Each row is a point on a landscape with many peaks, with its height.
From any point a climber takes the steepest step (rise divided by distance) to one of its 2 nearest points. It stops when none of these is higher. Distance is the straight distance between rows; heights are no part of it.
<186> h=3.76: [128 165 154 161 157 114 106 113  79 123 110 157 114  95 143 114 128 191
 105 170]
<280> h=5.69: [115 144 162  98  52 153 172  68 146 136 113 174 164 192 109 106 155 121
 137 141]
<1202> h=2.98: [139 135 142 136  85 156 143 114  72 123 114 129 149 117 122 140 205 121
 155 176]
<204> h=4.10: [136  89  99 179 127 180 153 121 119  91 121 138 108 116  96  89 135 103
 112 147]
<239> h=4.07: [ 95 125  64  96 128 165 149 164 125  98 147  98  59 142  91  63 107 150
 106  77]
<1125> h=4.32: [147 122 180 155 165 190 124 124 113 125 117  95 145 127 131 141 110 102
 164 152]
<393> h=4.61: [161 147  86  96 155 161 150 130 123 106 119 132 143 114  98  82  88 141
 100 109]
<734> h=4.82: [103 159  94  57  86  87 178 120 104 134 126 198 180 158 136 139 138 121
 161 203]
<545> h=5.47: [135 125  93  85 102 155 121 123 116 136 140 165 177 135 118 171 144 114
 136 153]
<681> h=3.64: [139 113 141 154 134 147 126 113  98 146 107  76 175  89 120 145 193 102
 117 173]
<980> h=6.31: [111 162 136 133 100  67 183  94 100 133  86 153 180 142 112 199 139 113
 208 181]
<184> h=3.83: [102 137 126 123  95 117 115 169 156 107 134  64 129 106 180  98 160 166
 118  89]
<322> h=7.07: [135 160 117 101  80 167 167 105  97 135 112 151 177 173 117 151 156 117
 101 120]
<301> h=0.63: [160 120 173 121 131  91 138 148 100 124 243  73  86 152 111  83 101 114
  72 105]
<479> h=4.67: [111 118 116 158 161 102 113 148 109 170 126 146  85  99 143 116 166 113
  95 133]
<380> h=7.49: [ 82  82 133 155 115 163 129 158 116 121 124 139 127 113 172  96 114 151
 107 109]
<587> h=6.78: [158 143 169 153 144 125 114 138  92  85 126  89 133 124 136 158  65 104
 116  78]
<237> h=1.96: [138 131  91 145 120 106 149 114 138 128 124  57  72 118  97  93 148 124
  98  79]
<1052> h=5.84: [109 168  95 100 145 108 176 127  84 121 110 131 168 141  82 236 138 123
 192 177]
<307> h=2.90: [153  97  80 118 102  89  66 160 149 146 159 147 139  76 145 145 116  83
 120 147]
<893> h=2.96: [151 145 147 171 156 156 132 123 162 154 167 108  80 143 146 148  98 144
 159 117]
<1024> h=2.33: [ 82  82 107 114 131 141 106 127 132 192 135 127 151 126 153 172 143 135
 114 129]
<85> h=0.16: [155 103 135 111  80 203 129  98 163 165 131 138 131 132 108 170 124 110
 103 127]
<658> h=5.59: [109 117 164 132 112 164 148 152 135 115 126  95 124 106 161 128 143 177
 127 137]
<482> h=5.31: [138 135 130  73 124 114  95  89 138 132 127 155 146 107 129 121 176 132
 123 148]
<1086> h=4.23: [118  94 124  87 141 107 109 122 156 138 146  97 148 111 132  83 168  97
 115 134]
<564> h=3.16: [110 104 157 116 190  86  63 140  60 142 160 145 124 131 158 166 140 121
 115 152]
<1197> h=7.80: [111 140 108 148  68  63 149  86 147 132  85 136 143 126 129 168 172  82
 170 130]
<403> h=2.44: [ 96 123 114 140 105 105 128 205 148  94 111  77 114 130 164  63  87 140
 105 108]
<958> h=6.74: [120 154 103  79  76  91 160  92 115 113  82 167 126 150 118 171 159  78
 155 105]
<170> h=4.09: [170 151 112 155 138 169 161 134 130  92 143 100  97 118  87 135  79 142
 124 119]
<323> h=4.64: [100 109 151 130 151 108 110 148 137 119 165 100  91 142 132  76  74 172
  91  75]
<355> h=3.06: [ 81 140 130  89  92 129 176 121 154 142  74 176 120 146 123 123 188 145
 168 128]
<1181> h=4.26: [124  68 146 135 109 125  84 146 108 101 160 115 144  94 157 151 127 101
 157 146]
<571> h=8.22: [153 139 176 186 121 131 147 163  84  75 132  89 130  92 126 118  79 159
 106 104]
<860> h=1.93: [ 84  81 119 119 158 120  75 126 126 173 121 155 146 111 121 191 142 167
 155 174]
<202> h=2.42: [ 69  92 109  85 141 157 134 123 147 122 164  74  58 147 110  59 135 154
  79  54]
<1006> h=3.43: [160 137 153 151 142 137 136  98  71 133 116 133 115 101 141 128 185 159
  71 143]
<509> h=5.53: [ 89  85 122 152 114 113 109 149 104 133 112 166  94 102 159 144 155 135
  68  92]
<1219> h=4.73: [141 156 139 110  39 129 104 101 175  95 116  80 173 140 138 124 167 103
 141 131]
<885> h=3.53: [149 142  75 144 135 128 119 102 147 150 140 131 135 101 123 120 134 131
 173 165]
<559> h=3.78: [ 93 143  82 143 112 157 185 156 145 173 112 149 160 136 138 173 149 108
 152 181]
<1105> h=1.46: [126 111 154 115 165 129 137 121 146 132 117 103  71 133 100 100 152 143
 116  66]
<430> h=3.15: [112 115  99 166 148 150 149 140 136 139 101 160 134  95  99 121  88 193
 106 143]
<87> h=0.49: [145 147 148 106  89 150  95  79 200 146 121 141 140 164 123 183 122  88
 122 129]
<90> h=3.26: [145 154 136 197 183 134 114 123 113 124 184 134  65 159 146  94  80 150
 136 110]
<121> h=1.10: [140  71 165 102 154 129  99 121 147 138 124 139  73 108 119 154 114 118
 116  88]
<58> h=4.80: [ 74  75  99 153  81 157 120 135 133 149 133 143 160 137 141  86 170 130
 123 103]
<240> h=2.24: [ 96 133 144 108 149 120 131 104 193 170 103 119 143 146 102 142 146 105
 192 178]
<1199> h=4.66: [109 149 109 127 132 185 196 121 129 119  92 120 100 137 117  97 142 131
 105  85]
<520> h=1.98: [123  96 155 147 173  62 113 174 124 180 176 155 101 125 141 135  58 117
  90 142]
<246> h=2.52: [118  96 142 132 186  97 119 146  97 159 161  90 125 132 119  54 108  80
 106 101]
<770> h=3.32: [133 142 164 107 142 187 133 142 132  91  77 142 146 164 107 112  91 122
 149  94]
<779> h=5.32: [118 178 127 101 133 123 129 136 109 143 104 100 149 152 141 223 146 121
 158 178]
<1250> h=3.46: [106 134 106  93 129 109 153 104 108 114  71 187  97 140 123 114 176 152
 149  84]
<283> h=2.88: [123  97 135 157 170  94 107 159 117 157 117 125 145  71 120 115  92 180
 130 153]
<618> h=5.52: [149 144 114 104 106 169 196 105 128 127 129 153 132 122  85 113 178 128
 122 117]
<968> h=3.60: [107  76 145 103 146 117  70 173  77 131 184 127 157 106 171 166 108 141
 132 178]
<338> h=5.63: [112 138 122  39  70  98 173 109 110 134 114 166 184 176 122 179 166  79
 135 156]
<350> h=3.33: [103  82 159 174 156 116 116 153 144 138 142  75 112 138 126  91  96 113
 134 112]
<605> h=3.63: [152 117 134 152 174 132 138 143 116 119 197 131  73 139 100  76  31 160
 113  89]
<503> h=8.02: [131 115 128 120 134 166 130 161 171 108 138  79 104 149  97  76  85 121
  62 124]
<228> h=2.25: [105 108 153 141 146  81 114 187  84 147 149 162 141 101 162 108  62 139
  83 106]
<546> h=3.50: [142 193 144 123  69 106 143  99 163  62 102 101 121 153 134  80 166  96
 158 106]
<543> h=5.76: [170 118 143 105 138 113  96 154 105  90 140  98 147  90 136 157  86 163
 140  92]
<248> h=0.89: [176 103 156 112 156 130  95 112 149 125  96 167 121 107  97 151 106 118
 110 152]
<205> h=4.81: [114 193 162 154 159 136 117 127  93 131  90 104 138 124 134 158 144 102
 153 168]
<96> h=6.87: [ 99 149  99 113 106  48 167 120 124 117 101 135 138 123 116 178 166  59
 186 199]
<212> h=3.84: [157 166 114 122 146 138 101 137 164 148 143 110 187 134 153 171  77 141
 148 157]
<1131> h=1.40: [139 102 147 123 135 138 151 183 103 101 228  80 126 115 103  57  96 118
 107  88]
<617> h=1.90: [131 159 119 157  93 172 133 115 185  87 140  89  77 180 103 128 122 120
 121 108]
<1256> h=4.05: [133 187 100 139 134 104 127 103  79  92  90 168 122 125 145 106 117 149
 142 132]
<898> h=4.00: [158  93 127 170 131 119  93 149  98  75 175 146  85 124 122  84  82 107
  90 104]
<1232> h=1.44: [154 141  97 163 112 177 121 132 185 117 127 102 118 154 103 151  70  81
  85  87]
<340> h=5.67: [125 143  82  74 125 145 134 135 157 109 151 118 103 134 107  73 109 116
  56  91]
<567> h=4.72: [148 164 115  68 160 142 137 143  76 135 129 148 180 122 115 158 125 122
 160 187]
<375> h=2.45: [121 174 145 119 149 112 122 126 179 147  82 169 100 152 120 170 151 130
 177 172]
<814> h=3.77: [114 187 123 111 136  78 142 130 114 131  67 167 133 121 160 135 167 164
 133 106]
<259> h=1.97: [ 99  99 131 145 167 112 115 107 136 173  97 161 144 130  97 136 156 118
 163 151]
<333> h=3.28: [145 117  92 173 125 128 101 127  93 100 141 132 133 143 152  73  95 128
 104  75]
<996> h=2.46: [127 130 120 143 115 173 162 145 167 127 160 102  58 158 141  99 144 130
 151 115]
<1049> h=0.73: [160 164 166 109 152 141  90 113 156 140  85 126 142 151 133 165 103  86
 121 134]
<941> h=4.11: [116 145 103 131  89 113 191 128 169 149 103 174 138 124 110 142 157 156
 142 216]
<673> h=3.44: [101 123  96 151  99 149 146 122 123 138 108 180 141 115 152 161 161 127
 201 146]
<462> h=5.90: [145 136 139 143 102 142 116 106 145 108  94 145 134 153 111 103 158  84
 148 153]
<358> h=3.24: [155 146  83 104 136 115 112 158 141 158 175 145 117  99 155 167 133 113
 129 176]
<1184> h=1.84: [118 101 167 175 131  91  58 107 152 144 125 137 147 132 149 102 113 127
 105 137]
<133> h=3.47: [132 136 135 138 158 167 132 137 200 146 104 120 181 153 120 151 104 160
 162 126]
<1026> h=4.13: [167 199  92 142 171 109  87 124  96 131 134 133 169 120 159 184  93 147
 112 163]
<1154> h=2.34: [119  95 152 114 107  68  57 151 168 159 162 137 133 109 156 122 100 124
 103 118]
<151> h=2.87: [119 121 142 113 117 137 106 131 154 104  86 169 120 161 149 153 119 126
 155  91]
<1111> h=4.41: [107 143  80 124 110 104 171  81 110 162 122 198 154 150  90 161 146 113
 164 210]
<407> h=3.54: [143 114 128 171 150 179 131  92 128 141 126 155 102 122  90  99 133 161
 126 118]
<804> h=2.38: [151 132  97 134 138 138 116 140  78 116 206  84 123 143 129  61  95 135
  83  67]
<1161> h=5.92: [174 103 193 156 124 147 126 128  73 122 176  73 136 121 115 105 106 147
  76 115]
<125> h=3.70: [150 139 158 115 178 169 171 158 151 101  87  89 104 137  89 119  93 111
 125 124]
<1166> h=2.59: [137 128 136 140 112  81 135 122 117 118 145  88 108  93 145 135 146 132
  82  59]
<275> h=2.58: [103  92 154 125 131  79 141 179  87 121 143 125 123  58 143 157  94 176
 106 123]
<984> h=4.18: [140 121 102 193 133  76  96 132 132 147 153 144  86  98 153 117 109 138
 127 118]
<875> h=6.40: [136 142 145 119 114 104 110 157 190 114 127 100 100 140 129 124  71 143
  63  91]
<279> h=4.90: [156 112 142 134 128 146 110 126 120  86 137 121 103 126 103  91 125  79
 129 114]
<64> h=2.89: [116  74 109 121  86 170 147  93 185 168 123 126 146 153 100  85 197 107
 127 119]
<904> h=4.46: [154  82 152 140 137 148 129 126  83 133 129  90 175  90 108 110 129 137
  97 148]
<177> h=1.09: [ 94  74 103 126 133 148 113 153 140 135 177 124  61 146 143  64 159 161
 107  91]
<965> h=5.04: [177  90 161 118 131 153 106 133  98  81 148 123 124 102 164 161  89 119
 188  98]
<31> h=6.50: [133 156 126  88  75 103 129 119 176 126 125 122 117 128 151 140 180 129
 137 127]
<694> h=1.76: [116 140 138 151 164 125 129  79 116 122  64 175 169 123  81 112 148 130
 135 178]
<930> h=2.60: [157 164 143 107 114 104 117 100 159 101 102 207 107 159 173 169 141 146
 182 136]
<882> h=7.88: [120 138 113 123  71 125 148  62 141 106 110 134 172 181 101  90 149 104
 171 109]
<1098> h=3.30: [149 103 143 103 145  79 116 143 105 136 162  75 143  94 152 120 165 129
 108 110]
<226> h=3.82: [139 123  65 192 149 132 125 133 122 130 136 153 132 126 160  94 113 126
 138 144]
<913> h=4.34: [158 178 122 123 147 132 153  98  79 108 112 142 167 117 128 155 120 142
 183 123]
<621> h=1.03: [143 125 139 121 156 143 146 120 190 145 136  54  95 111 120 114 140 163
 178  82]
<1101> h=3.05: [ 90  93 132 122 104 175 153  87 143 130  95 192 142 147 116 148 147 144
 166 160]
<149> h=4.42: [130 183 123 157 179 123 122 140  53 130 113 104 196 123 155 165 134 137
 125 174]
<947> h=2.80: [ 97 128 117 103 166  93 111 133  86 199 174 135 129 135 166 183 152 137
 118 128]
<391> h=8.33: [135 160 176  97 103 111 114 134 215 109  97 100  92 127 164 147 135 137
 102 102]

Where does a climber stop that starts at each point below?
<133> | <1197>
<673> | <1197>
<1049> | <31>
<860> | <571>
<259> | <503>
<355> | <322>
<228> | <882>
<1154> | <380>
